Points on a hilly landscape, in no order, each with its height.
From any point a ball rolls to the lowest of the 2 points nearest to it. It stops when none of these is lower. Distance is the straight distance between rows; heights are no part of it.
J_696: [ 41.2  -1.8  22.2   3.1 -14.4  15.8 -25.3  35.1  -6.4   4.5   8.2 -21.7
  -0.4 -18.5  19.9  25.8  24.8   8.2  -7.3  10.5 -23.2 -12.6  24.6   4.2
  22.4]  height 269
J_850: [ -8.2  16.5 -14.7 -17.0  23.5 -31.7  -7.5 -45.0 -11.3  57.7 -19.0   7.5
 -29.0  18.7   3.4   8.5 -17.8 -14.1  32.4  13.6  26.7  35.6   3.8 -10.0
 -23.4]  height 223
J_496: [ 24.9  30.4  13.1  11.4 -13.7 -24.9 -19.7  -7.5 -20.3  -6.3  -8.0  28.7
 -31.3 -25.6  30.3 -25.8 -26.6  17.6  -8.3 -47.5 -34.0 -30.1  12.0   3.0
  32.4]  height 461
J_598: [-24.3 -12.1 -14.1  18.8 -17.1 -21.2  -7.6  24.5  -3.1 -13.7  23.2   4.6
 -12.9 -38.0 -20.7   9.9  20.2 -33.3 -56.4  -8.9  53.0 -21.7 -13.6   1.9
  -9.0]  height 383
J_323: [ 11.3  26.2 -10.6  16.4  26.6  -6.9  -1.6 -23.8  14.1  -9.6  33.3  19.8
 -46.5   0.9  47.1   5.8  34.4 -28.3   5.2 -13.9  -6.6 -16.9 -13.8  31.7
   2.5]  height 347
J_472: [-22.3 -25.7  37.9 -37.7 -51.5  17.1  -7.2  28.0  13.2  21.0  15.5 -30.4
  21.9  12.5 -11.6 -26.0  19.2 -32.9  -9.3  12.0   9.4  -9.8  32.2 -13.3
 -23.8]  height 405
J_650: [ -2.5  -5.3   7.7 -45.0 -56.1  -7.6  14.3  15.8   7.6 -39.1 -29.6 -14.8
  37.6  31.8 -22.3 -12.8  -6.9  57.1  23.6 -20.7   3.4  14.6  38.7   0.3
  -7.0]  height 624
J_978: [  0.5 -36.3  -2.1   1.9  66.5  47.4   8.0 -33.5  -7.1   2.8  36.0  47.9
 -20.2 -23.5 -52.0 -19.2  14.7 -21.9  -6.5   2.3 -29.4  17.2 -31.5   2.3
   4.1]  height 604
J_36: [  4.0   4.3 -17.8  33.4  29.5  33.8   2.2 -22.2 -17.3 -21.6 -20.0  13.4
  48.1  11.0 -47.3 -22.9  10.2  11.9  -4.5  17.3 -31.5  28.1  16.1  -7.3
  64.0]  height 643
J_713: [  6.0 -20.9 -24.0  58.8  24.9  11.2 -31.2  24.0  -3.0  -9.8  15.8 -19.4
  23.1 -25.6 -17.3 -26.0   3.8  -0.5  -3.0  37.9   7.7  15.7 -23.7 -11.7
   8.7]  height 625
J_930: [ -1.3   4.1  27.7   6.4 -33.5 -12.7   6.6  35.0  28.6  -1.3 -21.6  -0.4
  10.4  15.0   1.4  19.1 -43.1  15.1  -6.5 -31.4 -23.8 -35.6  47.6  -0.2
  -8.5]  height 495
J_161: [ 20.0  -8.7 -33.5  -5.0  17.6  -6.3 -36.0 -41.7 -66.8   7.5 -24.8 -20.3
  15.7  -8.1  22.1  18.6   3.5  29.5  24.1  56.8 -44.7   5.9  -6.3   3.1
  -7.7]  height 270
J_952: [ 14.1  16.9  -0.3   8.0   8.8  15.3   6.4  -1.2   1.2 -35.9 -15.3 -49.1
  -3.5  28.8  -8.8   1.9   3.0  33.4  45.9 -19.2  -1.7  40.4 -14.0  45.9
  30.7]  height 378
J_935: [-34.3  -3.4 -27.2  -6.9  -2.6  -5.4  33.3   7.3  11.7 -14.0  10.3  30.3
  48.3  33.6 -13.6  22.8   5.7  62.0   0.5  59.0 -34.4 -58.2   0.9 -31.4
 -50.3]  height 341
J_273: [ -1.4  37.6  64.6  -4.0 -31.5 -12.3  39.2 -12.7  63.0  21.5 -17.6 -14.3
 -31.7  -7.5 -13.5  14.9 -14.5  -3.9   9.5 -19.4  16.2 -42.8  -2.3 -18.4
  -0.7]  height 532
J_201: [ 23.6  17.6 -37.5  33.1  78.3  61.0   5.4   4.5 -16.6   0.4  -1.9  15.1
  25.8  -6.2 -16.5 -20.4   4.0   7.4 -12.1 -18.9   3.0  89.6 -35.9   4.5
  25.8]  height 563
J_642: [-33.8 -63.1  11.4 -62.7 -37.8 -26.9  20.5   3.8   3.3 -14.0  30.0  11.9
  13.6  -2.0 -24.9   9.9  34.2 -32.4 -54.9   7.5  26.0  10.2   6.3 -19.5
 -19.7]  height 258
J_883: [ -7.3  13.2   2.2  48.7   3.2 -48.7 -10.4  16.3  -3.0  28.5  13.9 -19.2
  21.4  -4.1 -19.2   8.1  21.3  -4.7  -9.1 -23.5  35.4  21.1  50.0   9.5
  -6.8]  height 557
J_754: [ -8.1  -0.8   6.8  11.3  15.9 -14.3  -3.9 -23.1  25.4  21.2 -28.5  -1.3
  10.2  31.9   6.2   8.5 -30.3  -1.8  47.8  26.9   6.4 -33.9  15.5 -16.4
  12.9]  height 191
J_673: [ 26.5   0.7   5.7 -42.8  -8.0 -27.4  -9.8 -32.2 -44.4  -5.5 -17.9 -27.3
 -28.1 -22.6   0.6  12.9  24.0  18.3   8.9   7.7  30.6  12.2 -22.2  10.6
  33.2]  height 503
J_925: [ -0.2  -7.0  10.9  -0.1  42.0  -2.3  31.0  -6.4  14.7  -1.1   4.0   8.2
 -23.5 -13.2 -24.5  17.0  11.8  -4.7  73.4 -52.5  29.0  46.5  -8.9  22.1
 -22.0]  height 374
J_805: [ 11.6 -41.9 -10.1  10.8  41.5  30.0 -24.7   1.0 -14.2  -4.3  -4.5  36.6
 -15.4 -24.8 -30.0 -21.3 -40.6 -30.4 -22.9  -4.5  30.4  53.6 -43.0 -14.2
  38.9]  height 456
J_629: [  6.1  24.2 -16.4  30.9 -38.8  -4.9  -0.5  20.0   4.7 -52.7  -4.2 -39.5
  42.4  18.1   1.4   6.8   3.3  70.9 -22.6  36.2 -21.7 -29.9   7.6  14.1
 -10.5]  height 476
J_975: [ 42.6 -17.8 -24.1  10.5  37.5  17.4 -48.6 -39.8 -35.2 -12.7   1.4  17.0
 -20.3 -17.2  25.7  -8.0   2.3  18.7  34.6  22.4 -47.1  39.2 -17.3  -1.4
  24.7]  height 342
J_15: [ 16.6 -46.9 -13.7 -16.8 -19.3 -23.1  -1.9  15.8 -18.5 -23.1  16.5  16.7
  55.5  28.3  19.9 -16.7   6.4   6.7   3.2  37.0  18.1  47.2  10.8  -2.9
  -1.1]  height 298
J_281: [ 20.1 -19.9  -7.6 -19.9  30.6  44.6  -1.8 -22.1 -34.9  24.4  33.5  35.2
 -17.0 -18.3 -16.6 -35.7  -4.3 -21.5 -17.0  -6.6 -49.2  46.2 -11.7  11.5
 -21.6]  height 626
J_698: [-31.2  11.8 -17.5   2.6  25.5  26.7  17.7  18.1 -10.6  44.2   7.5  -0.1
  28.6 -41.2 -59.2  -9.4  30.6   1.2  10.9  19.0  14.3  -9.3   1.1 -27.9
 -50.7]  height 295
J_725: [-33.2   1.3  -5.8  -3.4  15.2   8.1   3.0  -6.4   8.6  39.9  -6.6   9.5
   7.1  -3.5 -33.8  -9.2   5.2   8.2  42.4  19.6 -18.4 -49.5  30.4 -23.6
 -37.8]  height 222
J_155: [-11.9 -19.8  -0.6  36.7  80.5  60.1  32.8  23.1   6.2  28.6  14.3   1.9
  18.9 -12.5   0.7  20.5  -6.3 -63.0   7.4 -25.1 -22.1   4.0 -31.7  16.2
  -9.1]  height 622
J_890: [ -9.3  15.1 -24.8   6.0  54.6  35.5  57.6  -5.9 -34.9   9.2  -4.0 -25.9
  52.0  -3.6 -20.5  43.0  26.4  27.0  10.1  37.5 -38.0 -18.9 -42.7   7.0
  -0.3]  height 673
J_135: [-38.5 -10.6   2.6   3.5 -25.3 -44.7   4.9  -9.1  32.6   3.6  35.7  34.5
  -6.8  19.2 -13.1 -12.2   7.7  -1.6  -6.7  -9.8  11.7  -6.5  38.9  -6.2
 -56.6]  height 393
J_691: [-10.7 -28.0  -5.7 -42.3   4.4  27.3 -17.0   1.9 -11.4  37.3 -13.8  49.8
 -24.2  15.3   0.1  16.7 -39.1 -29.0   1.4   6.7 -10.6  11.6  22.2 -16.3
  -7.4]  height 678
J_100: [-17.6 -16.7 -15.7 -11.7  19.0  51.4 -13.5  26.4   3.8   7.9 -14.3  18.0
  -9.9  28.2 -39.9  39.4 -19.0  -1.5  -9.8  24.7   0.1  27.6  10.7 -13.7
  25.9]  height 644
J_769: [-12.3  36.1   0.1  -3.4 -42.0 -18.2 -25.2  32.7  12.4 -24.2 -29.6 -30.1
 -23.2  23.0  14.9  31.7 -30.6  61.2 -18.5 -28.2  18.3 -42.3  41.6  20.2
 -28.5]  height 522
J_647: [ -6.6 -25.7   7.4   3.2   3.2   2.8 -24.4  -0.4 -14.7   4.5  13.6  22.2
 -41.7 -27.2 -34.6 -16.8  -8.6 -42.7 -37.3 -11.6  26.1  14.8 -14.3  -2.7
  23.6]  height 416
J_456: [  5.5  22.6  40.5  -8.1 -46.4 -15.5   4.9   1.3  19.5 -20.4  11.5  26.1
 -38.3 -27.9  30.5 -42.7  -9.1 -21.7 -28.7 -60.2 -11.4 -32.7  -3.6  -9.8
   9.7]  height 480
J_887: [-16.7   5.8 -15.5  12.9  -0.9   7.1  21.8 -13.7 -18.5  -8.9 -37.1  -8.8
  81.2  41.4 -36.8 -13.3  10.8  14.6   9.7  36.7   0.0  10.0  22.3  -6.5
  41.4]  height 606
J_915: [-15.5 -10.7   6.9  -7.3  -3.9  20.7   6.8  48.1  22.1  -6.4 -10.0  14.5
   8.9  -9.3 -31.5  21.2   6.3  -0.5  17.9 -39.6  14.9 -30.2  46.9  -6.6
  10.0]  height 462
J_389: [  5.4   8.1  15.1  53.9 -25.2 -40.2  -8.3  11.5  16.5  -6.2   7.1 -22.1
  29.5 -21.1 -17.8 -14.5  14.2  17.0 -18.4  -1.3  10.4 -31.6  38.6  -9.3
  15.6]  height 538
J_994: [ -3.5  33.3 -21.4  15.1  40.6  38.8  15.4 -22.7 -18.9  16.4 -29.2 -50.1
  23.5 -10.5 -23.3  -3.1  13.5   9.5  37.8  26.5 -20.4 -19.8 -30.8   5.7
  13.1]  height 649
J_869: [ 19.1   2.8  -8.7 -23.4  -2.0   3.1  -9.7   0.3 -24.4  20.0   9.3 -41.0
 -32.2 -22.3  16.4  31.6  25.6 -12.3 -26.1  43.4  22.9  14.5 -48.0   6.9
 -12.8]  height 542
J_94: [-10.5  26.4 -23.7  24.4 -35.5  -8.0 -32.5   0.5 -13.6 -28.4  -7.5 -22.6
  29.8   3.5 -25.4 -30.7  18.0  39.4 -23.8  18.0 -23.9 -44.0  41.8   8.0
  15.5]  height 513
J_78: [ -4.5  18.9  28.1  19.0 -45.5 -67.6 -15.7  14.2  -6.0  15.9  -6.9 -15.1
 -24.8 -47.6  -4.9   2.5 -33.4  13.8 -34.0 -16.3  38.4 -14.9  -6.5 -17.5
 -41.0]  height 446
J_704: [ -6.2  16.2 -51.7  41.9  10.4  -3.5  -1.6  37.8   6.0 -20.6  -4.0  25.3
  29.3  32.4  23.4  10.3 -13.6  -1.6 -35.4  -3.3  22.1   6.5  17.3   9.7
  28.1]  height 541
J_49: [  2.2  48.7  29.0  29.9  -9.8   2.3  36.7 -12.6  55.8  31.3   5.0   1.0
 -27.6 -13.4 -12.5   0.8 -27.7 -17.0 -27.3   5.1  -9.5 -23.0 -35.3 -18.6
 -11.3]  height 519
J_294: [-14.2   4.2 -19.8 -27.0 -28.9   4.2  28.5  36.3   4.5 -16.8  -7.1  11.9
  34.4  43.7  39.6  -6.6 -19.7 -30.3 -43.6 -12.0  17.4  -4.5   0.4  17.3
   8.8]  height 494
J_276: [-15.7  -7.9  18.8 -46.6 -41.5   9.6  23.1  11.8   1.4   8.1  -7.7 -11.4
  27.9   6.9  25.0 -31.4  -5.6 -56.2 -27.4 -11.3   0.9 -51.6   7.6  -6.0
  -1.8]  height 450
J_823: [  4.2   4.9  33.3 -14.5 -23.9 -40.6   3.5 -26.9  13.8   2.4  -0.2 -27.3
 -35.6  37.1  63.0   3.6 -29.2 -15.3   8.1 -12.0   7.7 -23.9 -19.0  33.0
  -7.3]  height 135
J_243: [ -4.3  -4.3  28.9 -14.6 -32.8 -42.5  23.6 -36.0  37.0 -40.2  23.0  -5.7
 -31.3   4.9  42.0  -7.4  12.7  -3.3  24.6 -37.1   7.1 -55.5  -9.6  31.8
 -27.0]  height 174
J_862: [ 17.7  10.7 -26.7  20.0  51.4  32.8   2.6   0.4   7.5  11.3 -20.3  34.8
  -1.3 -14.4   5.6  -8.5 -26.0 -12.3   1.8   4.8  39.9  56.0 -49.1 -25.2
  25.7]  height 505
J_622: [  1.1   9.8 -12.9  19.1  -2.7 -31.6 -15.0 -12.2 -40.4  14.6 -35.6  -8.0
   8.8 -29.7 -14.0 -46.0 -50.8  11.6   0.8  -0.1  10.9   0.9 -16.2  -8.0
   6.7]  height 493
J_714: [ 27.8 -25.7 -37.3   0.5  14.1 -11.6 -14.4  -5.0 -41.8 -19.7 -20.3  21.2
  52.6   7.9  36.3 -14.9   3.1   0.0  12.1  22.3  40.8  54.7 -14.3  -1.8
  34.3]  height 394
J_895: [-15.9  11.4  25.2 -24.7 -31.4  10.7 -16.2 -15.4  25.7 -13.1  17.1 -20.7
 -62.7   9.7 -39.7   2.2  25.2  15.1   0.0  -9.5 -23.7  -5.9  23.0   5.1
   3.7]  height 562
J_545: [-38.3 -13.7 -21.9  -3.3  10.5  25.6  10.3  28.3 -12.2  22.6  20.6  24.8
  12.0 -44.8 -37.0  -3.6  29.4 -42.2 -30.7  11.3  43.9 -20.8  -8.1 -18.1
 -37.1]  height 348
J_220: [ -6.0   1.0   8.6  20.8 -19.7 -61.4  -3.0  -8.8   7.5  40.9  13.3  22.7
   1.2 -41.8  -7.6 -16.4  -9.3  -7.2  -7.9   1.4  29.6 -10.7  13.2 -28.3
 -60.4]  height 423
J_32: [ 50.4  -8.2  -0.5   7.6  47.0  48.1 -28.9  -7.6 -38.1   3.8 -14.6   8.4
 -17.9 -61.1 -23.9   1.2   4.1  22.7  15.7 -18.2 -36.8  21.4 -12.0  -2.5
  33.6]  height 398
J_982: [-13.1 -15.9  10.0  16.6  35.2  35.8  29.2  27.8  -2.6  29.4   6.1 -62.2
  24.3   4.7  -4.0  22.1   3.5 -52.2  -1.3   2.8  -2.9   7.1 -32.4  28.6
  -2.4]  height 599
J_518: [ 16.1 -52.7  15.0 -33.2 -34.3 -38.8  12.9 -10.9  -0.6 -23.1  15.9  16.5
  29.3   5.7   0.8   6.8  21.2 -10.3 -48.6  22.0   5.3  14.2  13.6 -18.2
  25.4]  height 171
J_977: [-23.0  10.6 -20.5  16.6  -6.8  29.7  27.5   3.1   7.8 -37.4  -6.1  -8.2
  48.6  26.3 -30.0 -10.7  -5.0  51.8  11.4  52.4 -52.6 -39.9 -14.4  -2.1
  -8.1]  height 415
J_274: [-24.1  -0.6 -17.8 -18.9 -17.6  22.9   3.5  32.7   7.6 -19.4  -0.3  11.2
  29.8  48.1 -26.0  39.8   6.5  38.0 -24.7  32.5 -19.5   6.9  33.5 -11.4
   4.2]  height 597
J_787: [ 35.8   4.0  12.8  24.9  20.7  -8.9 -23.0  -7.0 -33.7  15.3 -13.6   7.9
 -34.0 -34.3   3.2  12.5 -34.4   3.8 -12.4 -38.4 -36.5  16.1  -0.1   1.3
  47.4]  height 436
J_17: [ -9.5 -12.0 -17.4  13.5  44.2   3.3   1.2   6.6 -12.3   8.3  10.1 -54.8
 -13.4  -8.0   2.5  59.9  25.5 -23.0   2.0  25.5  15.1   1.4 -43.0  32.9
  -2.3]  height 571
J_720: [  4.4  -7.7 -30.2   0.0 -12.3 -42.8 -12.5 -22.1 -53.8 -25.3 -32.6 -16.1
  40.4  -4.1  10.2 -33.4 -14.9  14.3   1.4  29.5  39.2   9.8 -21.3   4.8
  21.7]  height 455
J_924: [ 27.5  15.7   8.0 -55.2 -18.8  17.4  -7.4 -16.9 -47.3  28.5   9.1  34.4
 -28.2 -28.1  18.2 -38.2  -0.9 -10.7 -34.4 -24.9 -30.5  27.9   3.0  -3.2
   3.6]  height 653
J_841: [ -2.5 -19.0   9.7 -19.9 -38.3   4.6  32.6  24.6  39.5 -49.2 -13.3 -14.0
  13.6  36.2  -4.7   0.0 -35.5  47.5  24.8  -5.8   2.8   9.1 -11.2  16.3
 -24.1]  height 582
J_82: [  7.1 -31.3   2.6  -8.6   7.3  19.2  -6.4  26.2   1.3  -2.8 -24.6  18.6
  39.2  50.1  24.8   2.2 -34.5 -13.0  36.1  -8.8 -20.3  12.7  44.7   6.9
  35.7]  height 388
J_851: [ 26.2  -6.0 -27.0 -27.0   5.0  17.9  -3.7 -18.7 -30.2 -42.1 -53.6   9.1
  15.5  25.4  35.5  32.1 -17.1  32.2  46.0  21.6 -12.5  -6.4 -10.7  11.7
  38.4]  height 389
J_523: [  7.2  41.9 -38.4  38.8  70.9  29.9 -18.1 -26.7 -21.7  27.9 -32.2 -48.1
 -22.9 -32.9 -22.9   1.3   7.7   7.8  30.6 -12.4  -2.6  29.5 -42.1   0.5
  28.3]  height 623
J_860: [-12.4 -12.9 -21.4   5.0  24.5 -15.6  21.5  15.6   5.0 -10.2  -7.6  25.1
  -4.5 -24.1 -31.7  38.9   8.4   3.9  24.0 -43.7  51.0  11.3  -1.4   6.5
  -6.3]  height 421
J_123: [-18.2  27.6 -24.6  24.0  43.3  17.8  -2.5  -9.5 -11.0  12.3  -0.8 -43.3
 -37.7 -11.1 -35.1   1.6  19.4 -23.3   6.1  -2.6  34.3  21.9 -42.6  29.1
  13.5]  height 598
J_444: [ 19.9 -12.0 -37.2  69.6  15.2 -19.7 -35.1 -11.2   3.8 -38.3   2.0  -5.1
  22.8   4.2  26.6 -14.7 -13.5  24.6   8.3  61.3   3.0  30.1 -40.3 -14.9
  15.2]  height 591
J_580: [-13.1  19.0  18.7 -83.0 -46.9 -15.5  41.3 -21.2  31.8 -20.0  15.6 -12.0
   3.8  13.6  25.9  18.3  62.9  13.8 -44.6 -36.2  -9.1 -32.5  27.9 -29.7
 -50.4]  height 413
J_414: [  1.1   6.7  21.6   9.6  -5.0  11.7  10.7  10.5  33.4 -17.1  30.8 -29.7
  -0.1  -9.4  -3.2 -24.5  52.8   6.6  45.8 -15.0   7.4 -14.2   1.0  19.9
 -13.6]  height 277
J_401: [ 13.6  10.5 -24.5  42.4  53.1  49.7  17.6  -1.4 -19.9  -7.5  12.8   8.1
  45.4   5.9 -25.0  -0.9  14.8  16.1 -25.0  28.7 -41.0  56.6 -29.2   1.5
  23.2]  height 609
J_942: [ 17.1 -21.4  31.5  23.2  29.9  23.1   7.4  20.2  29.7 -15.1  14.1  -5.8
   5.1 -14.6 -25.8  -8.0  30.9   8.2  70.9 -26.1  14.7  25.8  12.0   9.8
  12.7]  height 334
J_808: [ -3.2  11.0  14.4 -73.1 -51.1 -52.5  24.2 -27.1  -3.1  19.2   6.9  10.4
  -5.4 -11.5   8.7   4.8  30.9   6.7 -41.7 -22.1  25.4   0.1  26.2 -24.0
 -41.7]  height 382
J_419: [ 19.2 -17.0   7.4 -11.5  -8.6  23.1  13.2   3.5  14.4 -10.3   8.4  27.7
  17.1 -10.2  34.1 -40.2   0.3 -49.8 -14.3  18.6   1.8 -43.4 -27.7 -13.4
  24.6]  height 481
J_301: [ 32.5 -13.1  -0.9  -0.7  -3.5  -4.6 -34.9   1.9 -54.5   6.3 -13.2 -42.5
   8.2 -17.1  15.5  13.4  -6.9  25.1  20.7   9.4 -55.4  -5.1  17.1  23.1
   9.0]  height 194
J_484: [ -4.3   3.7 -15.0  57.1  80.8  38.0 -16.1   2.7  23.1  49.3  -1.0   7.1
  -6.8 -16.7  39.0  11.0 -21.1 -57.8  25.4 -30.1 -15.7   5.9 -23.1 -13.6
  -1.3]  height 641
J_400: [ 22.3  15.2  18.4  24.5   6.4  33.6 -20.4   8.0   7.8  -7.2 -15.6 -18.0
  -2.2  46.2  16.8   4.8 -19.9   1.2  21.7  -7.9 -38.1  38.8  25.3  21.1
  60.5]  height 457
J_403: [ -1.6  23.8 -23.4  60.6  14.1 -27.6 -15.6  45.3  19.4   6.6  14.9   2.1
   6.4  19.2   8.5  38.4   3.8  17.1 -17.0 -18.4  39.5  47.7  29.4   4.7
 -14.4]  height 573
J_308: [-10.0   0.8  28.0  -3.6 -37.2 -40.9   5.1 -30.3  -1.5  10.8 -23.9 -20.2
  -5.9   8.6 -29.0 -40.7 -42.6   8.8  -3.6  -4.1  -3.3  -5.5   9.8  -3.8
   3.3]  height 523
J_662: [ -7.9  13.3   9.7 -29.1  -2.2 -34.6  -6.4 -24.1 -36.5  65.6  -9.8   0.0
 -25.0  -5.7 -17.4  12.8 -11.5 -29.3 -19.6 -22.1   4.4  22.5  42.7  -2.3
   2.9]  height 139
J_108: [-19.5 -37.3  12.1  -6.4 -18.4 -30.1  33.4 -20.3   1.4  -9.2 -12.3 -16.4
  46.7  24.4 -57.2 -20.8 -12.3  12.7  11.6  26.4   1.2  21.1  10.8  -3.9
   9.1]  height 561
J_944: [ -1.7   9.6 -27.4   9.7   0.9  -9.0 -22.1  -3.8  -8.9 -20.8  -4.5  -8.5
 -36.4  23.0   5.8  -1.6 -29.0  22.8  14.0  -6.8 -11.8   5.2  -7.6  33.8
  -5.3]  height 294
J_39: [ -6.6  -4.3 -32.1  59.5  11.1 -56.4 -71.4  -8.0 -15.0 -19.0   4.4 -24.8
 -16.4  19.1  49.6  -4.7 -22.5   4.9  -5.7  30.6  32.7   6.3 -11.0   5.1
  18.8]  height 558
J_540: [ 30.4  15.5  18.2   3.3  -9.5 -17.3 -15.5   9.1  17.3  -8.0  16.2   4.2
 -24.5   5.1  55.8  27.6  31.7  -1.8 -15.7  -7.2  21.5 -10.4  12.3  10.7
  28.0]  height 316
J_151: [ -3.7 -20.4  22.0  23.9   9.2  20.9  16.3   7.4  19.6  -5.7  33.3  26.2
   0.1 -35.6  11.3 -33.8   9.1 -75.4  -3.5 -29.2   5.1 -37.3 -25.9  10.4
 -10.0]  height 501
J_28: [ 16.2  32.4  40.9  -8.3 -32.8  14.1  44.0   2.2  38.6  13.8  24.7  16.5
 -18.1 -17.3  16.3 -21.9   0.9 -19.7 -37.0 -36.0 -29.5  -0.2 -18.3  -4.2
 -27.0]  height 499
J_124: [ -8.2  -1.6   2.1 -19.3   6.7  40.4 -10.7 -31.2  19.6  -4.2  31.8  25.5
 -54.6  -3.5 -36.3  -9.4  37.9  -6.3  -4.4  16.5 -35.4  -7.8  -2.3  -3.2
   8.7]  height 583
J_833: [ -5.7 -54.7  17.2 -20.3 -22.4   4.0  27.3  22.5  16.0 -11.9  37.2  20.7
   0.6 -13.4   8.6  24.4 -14.2 -24.4 -25.9  14.4 -38.7 -28.2 -26.3   1.6
 -55.0]  height 178
J_224: [-22.0 -13.5  -1.2  16.8  40.4 -16.0   5.6 -19.9   8.0  32.9  -2.8  -1.8
  -6.8  14.1 -10.8 -16.5 -15.9 -36.1  42.0 -19.7  47.8  58.4 -15.9   4.8
 -11.0]  height 304
J_319: [-35.6   0.0  13.8 -11.1 -45.8  -5.4   1.0  26.7  22.8   5.3  34.9 -12.4
  12.4  15.3   7.7 -35.4  17.7 -17.4   8.6  -9.2  11.8   0.6  28.5   4.6
 -75.6]  height 350
J_50: [ -4.0   0.2   9.3  -9.2 -20.2  -5.1  39.2 -24.7  47.4 -53.8  29.0  -7.7
   0.7   8.9  -6.5 -17.1  35.0  16.7  14.1   5.6 -14.4 -32.3 -21.0  12.2
  -3.2]  height 224
J_717: [  0.2  -5.8  -9.7 -24.2 -42.1 -14.1  10.0  34.5  19.2 -34.7  -1.2   2.9
   3.5  49.5  28.8  28.2 -25.7  20.3 -29.4  -8.5  28.3  20.4   3.3  17.2
 -21.5]  height 537
J_687: [-33.6 -14.2   8.7 -67.6 -49.5 -36.1  16.8  -8.2  10.9   8.3   0.9  -7.6
   7.0  24.8 -23.5  30.3  11.0  18.7 -42.3  30.1  20.8   4.0  22.9 -31.1
 -46.0]  height 333
J_133: [ -6.9 -19.0  -2.5 -44.0 -11.4   7.9  33.9   4.9  19.9  -1.7  23.2  45.0
  19.0  20.1  20.2  24.3  18.7  15.4   1.6  24.5 -29.2 -25.1   7.9 -20.8
 -44.3]  height 262
J_658: [ -0.5  -1.2  29.2  24.9  17.6   8.3 -36.1   4.2 -12.3  37.3  13.9  29.4
 -39.7 -50.1  27.2 -25.4  -0.2 -71.1  18.5 -42.3  13.4 -18.9   2.4  -8.6
  -1.8]  height 515
J_592: [-24.9  29.6 -20.2 -26.4 -39.4  14.9 -31.0  20.6   8.5 -21.5 -18.0 -12.3
  -9.0  32.4 -24.6  36.5   7.5  65.4 -22.9  30.1   6.8 -27.6  37.8 -15.7
 -13.8]  height 556
J_616: [ 12.1   7.0   4.7 -55.5 -11.8  26.1   7.0  -0.6  -8.2  47.2   6.7  62.9
 -14.2  -5.1   3.8   4.3  11.9 -10.1 -30.0  -6.1 -23.3  19.0  40.0 -29.2
 -15.2]  height 676
J_407: [ -3.2  36.1  51.0 -18.9 -49.2 -10.2  -1.4 -19.0  54.7 -13.4 -10.8 -13.9
 -48.5  16.1 -20.1   1.8   1.0  19.6 -14.3 -33.3  -6.8 -41.3  31.2 -15.6
  21.5]  height 544
J_380: [ -0.7  31.7  -5.8  35.7  12.6 -51.6 -59.4  -9.7 -31.4  13.7  -2.5 -13.4
 -43.4  -8.0  67.8 -34.0 -33.5   6.5  -0.5  -2.3  20.2  -5.5 -30.1  -6.1
  14.6]  height 540
J_377: [ 15.7  17.1  43.0 -51.4 -50.5 -11.2   1.8  14.7  -8.1  -3.8 -11.2 -30.8
 -42.8  -4.4  54.1  -8.3 -26.3   1.1   8.5 -29.5  13.2 -13.0 -31.3  19.1
 -26.9]  height 196
J_98: [ 22.5  17.6 -14.0 -29.5   7.4  -9.7  11.7 -49.5 -30.0  -5.7  -0.9  10.9
 -10.2  -3.9  -2.5  -3.6  43.4  17.0   9.6 -15.2 -18.1   2.9  17.7  18.9
  35.1]  height 533
J_951: [  2.7  25.6  37.7  45.9  14.5 -40.2 -45.2  -9.1  -5.8  32.7   6.1 -13.4
 -63.6 -38.4  66.4 -18.8 -17.2 -31.7  25.2 -18.8  13.2 -33.5 -25.3  -4.3
  -4.9]  height 527
J_307: [ 17.2 -30.1  -5.3 -19.2  16.5  19.8   1.1  26.0   7.9 -21.5 -13.3  25.2
  19.9  26.6  48.8  47.0  -1.0   8.2  51.1  10.5  -7.6 -24.9  24.2   6.7
  14.6]  height 320
J_429: [ 16.0  -0.6   8.0  -4.1  17.2  33.7   1.2  -0.3  31.2   6.9 -21.2  21.9
  -8.1  17.3  32.3  23.8 -26.2  -3.4  45.0  28.1 -35.9 -38.6  -7.5 -15.4
  11.2]  height 257

Where does a ball stop that starts at each point below?
J_124 => J_301
J_862 => J_754
J_691 => J_823
J_883 => J_833
J_36 => J_518
J_860 => J_823
J_650 => J_518
